Points, in no order, along strands that fork, close into loops and pass close to each other.
In the rows, 128 means zero.
Points whose rows are less than 105 apart are linked; no others are. Some points are linked to none.
Fune: [159 101 129 162  96  82 148  87 125  91 133  82  98 120 130 105 142 129
 153 120 119 179]
Vud: [101  95 160 112 202 140  83 157 130 138  95 129 157 138 107 157 151  60
  88 158 112 130]
kek: [136 119 144 175 101 107 154 131 113 128 116 152 145 119 139 116 111 158
  99 114 156  95]
Kime: [150  92  70  65 126 147 106  98 108 128 152 134 131 145 190 130  70 121
 125 118  82 159]
sudu: [ 96 128 178  97 116 185 139 136  92 200 159 150 116 138 159 117 123 124
 105 134  59 101]
buge: [132 159 171 119 155 129  93 216 168 135  97 117 128 184 101 161 143 111
 103 129  87 146]
lor: [111 177 109 154 117 139 134 145 114  89 138 124 126 140  55 110 120 112
 196 121 145 138]
zudep: [ 95 136 159  95 121 139 154  82  72  99  84 129 147 135  47 141 127 111
 190 114 112 170]
buved: [105 132 167  73 103 129 182  72  68 128 121 154 141 132  82 118 102 114
 179  96 116 162]
gutut: [127 160 145 106  75 119 161 118 144  97 140 143 111 139  95 101 119 129
 153 121 156 158]
nedib: [162  96 127 136  92 148 155 129  67 132 143 145 115 142 201  91  64 128
 114  84  92  91]
Goka: [ 85 171 155 135 146 166 108 161 113 203 140  98 124 120 117 154 159 141
 145 156  82 119]
Zet: [ 86 158 105  92 153 171 113 153 143 163 164 159 147 107 111 122 149 105
 111 149 134 112]
Nizuv: [140 111 110 167 155 113  71 183 154 103  65  85 131 147 117 152 174  93
 102 155 174 112]
Lelid: [116 165  54  83  89 115 113 153 133  65 107 148 146 153 123 124 103 118
 166 105 130 174]
pifez: [121 122 171 130 104 129 114 124 118 106  98 133 152 165 102 129 101 111
 138 152 110 152]
fonut: [104 108 116 111  96 146 133 113  94 127 161 175 146 118 117 116 108  81
 122 161 129 124]
rerum: [130  70 119 125 113 139 125  53 105 127  87 124 144 104 121 137 138 103
 144 168 175 129]
tumo: [120 153 119 108 136 158 127 148 129 170 139 116 121 135 173 130 148 171
  96 125 123  87]
buriv: [136 169  83  97 140 111 110 182 178 134 115 110 124 145 134 124 155 165
 136  97 154 113]
Ton: [115  95 125 179 102 141 118  65  87 140 144 110  98  77 187 129 136 130
 104 193 128 123]
samu: [144 124 134 137 168 103 123 122 138 108  84  97 160 135  68 180 124 151
 159 124 150 124]
vogez: [101 152  77  94 126 153 129 160 132 159 213 176 129 126 127  96 130 122
 128 125 138  94]
pag: [108 114 103 161  96 146 117 104 135 144 135  98  87  90 206 113 123 158
 106 179 113  94]
rabal: [132 134 154 154 124 133 117 165 142 152  93 125  97 154 117 114 171 145
  94 119 142 117]
nifu: [105 131 167 145 131 137 110 144  80 105  57 126 145 162  78 145 120  98
 157 108  87 140]
Merur: [ 99 135  61  60 136 147 119 173 146 136 236 175 134 134 126 122 133 115
 100 106 100 123]
diduk: [146 100 154  80 130 105 177  81 109 134 173 177 141 116  98 114  84 103
 108 114 141 153]
Govek: [141 120 114  81 117 131 171  95 108 143 162 117 103 133 151 100 131 153
 160  71 136 160]
Ber: [133 103 153 116 108 113 148  69 104  97 128 104 101 117  88 111 146 101
 164 120 104 207]
Zikon: [130 118 131 181 131 124  90 125 145 125 118 109 147 130 146 166 125 149
  99 181 120 116]
tokul: [108 122 144  96 111 159 139 142  85 170 156 141  98 171 156 102 125 121
 127 100  38 129]
reke: [129 157  91  77 145 120 111 153 206 121  96 116 118 140  94 141 176 125
 133  95 173 155]
Riv: [124 165 100 111 208 142  82 221 172 137 158 113 152 154 123 182 158 120
  97 119  80 130]
Tuf: [120  75 127 123 192 122  72 112 101 139  71 123 150 130  84 171 167  91
 116 132 117 123]
tivu: [162  87 102 113 103 144 132  95  78 116 159 148 121 150 217 112  56 115
 115 110  86 139]
Kufut: [140 136 114 184  65  93 149 102 138  70 157 126 100  87 197  64  98 168
 124 135 133 134]
bemip: [ 99 181 101  99 208 153  81 205 152 139 142 134 172 142  90 207 161  77
 149 155 128 144]
kol: [123 183  82 177 174 111 101 199 199  98 133 104 128 123  97 131 158 113
 126 149 176 111]
dogud: [156 120 142 145 124  95 156  96 145  98 120  77 146 136  84 153 109 162
 171 130 138 161]
baru: [125  99 192 150 182 128 114 145 100 154  74 132 156 140  98 155 145 114
  95 110  82 118]
dubug: [158 123 158 111 137 103 153 100 124 137 132 118 150 131 128 158  89 147
 156 118 131 147]
Ruve: [164 138  60 154  92  93 123 102 147  69 104 130 114 123 178  73 109 154
 155 106 184 108]
lisu: [140 103 197 140 124 124 172  64 160 139 116 100 125  96 105 147 156 174
 112 145 154 116]
Botov: [125 105 185 160 173 111 145 116 107 141 120 127 157 126 104 154 109 141
 109 135  90 119]
kera: [133 122 100 149 136 109 102 133 167 103  80  86 121 121 106 141 162 108
 148 147 167 141]
Mup: [ 90 133 179 144 138 157 114 144  61 140  87 126 150 158 120 141 127 111
 145 138  56 120]
rozor: [134 122 135  88  84 136 170  89  72 130 150 181 139 128 126 108  70  89
 174  89 129 163]
duze: [107  87 144 109  98 144 142  73  94 148 141 166 124  84 166 103 109  95
 119 154 145 127]
pasek: [141 124  94 164 115 132 105 122 138 133 127 121 101 108 234 100 103 178
  82 135 132  62]
zes: [143 150 125 113 161 140  91 216 165 148 143 134 159 191 126 152 144 130
  84 120  92 113]
kidev: [145 151 161 152  89  97 172  97 150 108 143 112 109 123 134 110 119 196
 138 125 148 118]
vokul: [107 121 130  61 127 143 168  91 146 189 184 139 118  84 144 117 132 145
 149 112 131 123]
rem: [141  78  87  99 129 132 182  87  76 164 185 149  74  79 203  89 113 125
 141  72 158  90]
buv: [146 128  98  45 110  99 125 134 172 102 115 137 115 158 115 128 162 129
 143  94 157 190]
vilup: [144  99 185 129 158 112 158 122  87 159 153 162 151 152 107 143 105 143
 116  96  71 128]
Kono: [140 110 116 180 141 107 107  91 151  87 123  77 110 117  71 135 166 123
 171 141 171 125]
tegiz: [149 154 120  61  84  94 151 117 171  79 139 128 102 152  93 118 118 137
 168  97 162 203]
tibu: [ 96 132 115 115 102 137 130 135 119 111 144 170 121 147  84  90 152  83
 125 146 131 123]
Zuru: [101  82 137 149  99 140 126  59  94 132  95 139 125  92 147 114 134  98
 101 182 125 132]
minu: [141  95 153 164 108 151 149 153  86 147 129 143 121 156 187 102 105 157
  65  80  87  69]
zus: [139  94 100 188 146 110 103 113 124 108 124 109 116 123 144 136 126 130
 121 146  93 135]
Dufe: [110 136 109 129 176 138  87 173 162 151 105 135 157 127 101 157 185 101
 118 142 174 113]
pidu: [122 144 120 165 145 147 117 165 143 165 102 106 128 118 144 142 172 157
 116 136 154  80]
Lukin: [150 106 148 152 112 118 128 128 162 126  77  90 106 126 128 130 174 168
  99 118 153 119]
Mitim: [102 167 154 142 126 131 155  98 110 103 107 117 137 135  38 138 133 117
 202 131 138 119]
kedi: [162 116 150 169  97  96 154 104 140 106 126  84  85 133 163  91 117 187
 129 110 101 150]
nar: [139  88 188 160  99 126 163 132 102 145 111 157 131 148 137 121 128 150
  86  86 120  92]
zimu: [133 192  64 108 190 129  65 229 179 132 145  99 161 147 120 184 166  97
 136 150 130 152]
nok: [125 136 171  79 110 115 179  95 157 120 169 148 159  98  93 128  90 128
 119 150 145 157]
dodud: [144 105 159  90 167 108 151 106 104 143 143 133 159 159 126 155  64 121
 133 110  68 149]
Navar: [136  99 106 126 144 129 162  88 112 166 169 114  81  80 209  99 112 170
 130  99 148 102]
kes: [134 190  80 159 148 138  95 225 178 137 127 116 129 124 140 124 172  99
 103 178 175  96]
Vulur: [116 116  67  58  92 140 113 108  92 107 168 159 130 136 155 137  82  88
 154 138  92 159]
mib: [131 121 144 181 170 122  91 133 136 109  84  97 152 133  66 172 135 109
 130 155 130 115]
Beder: [ 94 166  79  98 171 168  80 201 155 165 149 151 157 127 102 167 164  85
 114 142 143 105]
nati: [109 105  96 110 117 156 138 106 112 174 184 141  98  87 172  96 122 144
 139 135 139 103]
zovan: [131 152  81 183 142 135  68 187 164 110  77  89 123 115 150 136 178 103
  83 171 192  88]
kel: [128 132 222 163 101 126 172 115 103 134  93 146 118 139  92 116 127 157
 123  92 119 112]
lofav: [140 131 163  89 131 123 131 139 168 113 151 162 149 141 113 148 104 114
 101 155 149 137]
limas: [164 144 115 111 124  88 140 126 192  91 153 100 103 127 104 109 119 168
 157 114 138 177]
seto: [165 154 125 132 123 100 142 129 165 118 146 131 115 120 132  94  97 192
 145  92 143 126]
dezo: [106 112 212 117 133 131 154  72 119 175 126 116 118 101 137 147 126 163
 115 156 118 107]
sug: [142 151  72 151 161 119 118 145 176 125 119 108 116 111 153 129 158 166
 133 115 171  94]
Ramuz: [135 116 165 203 162 126  99 124 112 117  80 103 166 123 118 181 125 139
  89 159 139 105]
Gitu: [116 131 153 113 120 146 104 159  83 145 130 150 135 182 115 137 117 115
 120 110  44 139]
salo: [147 106 125 127  90 117 157  97 103 116 118 162 136 116 171 104  87 134
 113 104 169 106]
vovaz: [127 141  97 148  90 134 129 104 126  96 168 139  99  88 192  64  99 133
 129 156 139 115]
vum: [ 89 176 137 166 155 158  96 183 113 172 120 107 130 121 104 154 177  91
 129 171 109 121]
pog: [120 173 147 214 171 155  94 163 115 165 110  97 151 102 120 177 152 101
 120 205 121  96]
fisi: [122 145  83 152  83 119 132  95 149  93 115 118 100  89 167  77 129 144
 164 160 178 116]
lom: [129  73 120 113 148 137  93  91 103 151  86 125 161 121 134 167 137 108
 121 160 137 120]
bulaz: [133 106  77 188 158 106 120 104 126  92 147  85 123  98 112 142 140 133
 171 145 133 139]
paz: [102 132 158 122 117 157 151 142 120 175 156 128 136 120 173 140 100 149
 119 130 103  85]
tilot: [119 137 116 107 147 118 164 121 153 166 195 129 112 107 122 124 135 178
 137  95 127 121]
Mami: [155 141 133 196  88 111 161 102 133  98 138 129  93  75 232  58  78 202
  99 117 130  81]
non: [160  86 159  98  98 115 179  78  83 135 150 185 138 122 154 115  63 117
 134  88 148 136]
Paf: [145 148  52 116 108 102 116 147 147  76 112 135 120 142 160  89 106 138
 144  86 146 138]
kanib: [124 124 191 141 175 132  93 184 137 139  59 107 138 169  86 149 175 111
  81 130  91 136]
gon: [ 86 170 112 123  82 147 127 149 119  96 140 159 142 146  45 131 146  71
 165 135 135 148]
Serak: [169 136  84 149 115 102 126 121 161  95 121 155 115 113 218  76  73 156
  90 126 148  82]
pifof: [118 115 155  93 177 127 103 132 145 150 147 135 154 135  97 148 136 109
 102 145 110 143]
Tubif: [141 131  79  82  93 124 145 101 118 106 150 146  86 131 146  97 129 111
 154  90 140 195]
zel: [132 136 174 111 102 130 143 135 130 110 106 146 152 153  82 125 148 143
 142 103 122 160]
duz: [160 101 173 112 135 106 143  86 176 134  97  99 128 126 105 129 152 157
 105 118 155 149]
lun: [132 119  98 107 100 107 114 130 125  94 133 127 130 142 123 131 103 111
 161 112 117 187]
lutog: [108 160 188 175 149 146 108 143 139 160  70  84 139 106  95 194 166 104
 110 202 132 113]
vuz: [124 137 132 135 137 135  97 188 134  90 103 169 149 171  76 130 136  73
 111 129 117 153]
pipu: [141 127  81 110 100 126 186  98  87 142 176 143  76 102 156  93 121 127
 156  69 146 121]

A piece is two or more points that can be reached from each other along the links. Count, over all rows, the pieces, the separate loops (a circle has one, a figure eight two, a Y none), the forks (points with three links) and the tips (points with one).
pieces => 5
loops => 2
forks => 6
tips => 12

A fork is a point with three links, a tip a point with one. Leave the first point through the second and follow the links. Name the first fork or tip that comes.
mib; Ramuz => kol
kes; zovan => Beder
zel; pifez => pidu
fisi; Ruve => tilot
pipu; Govek => Mami
rozor; buved => Zuru
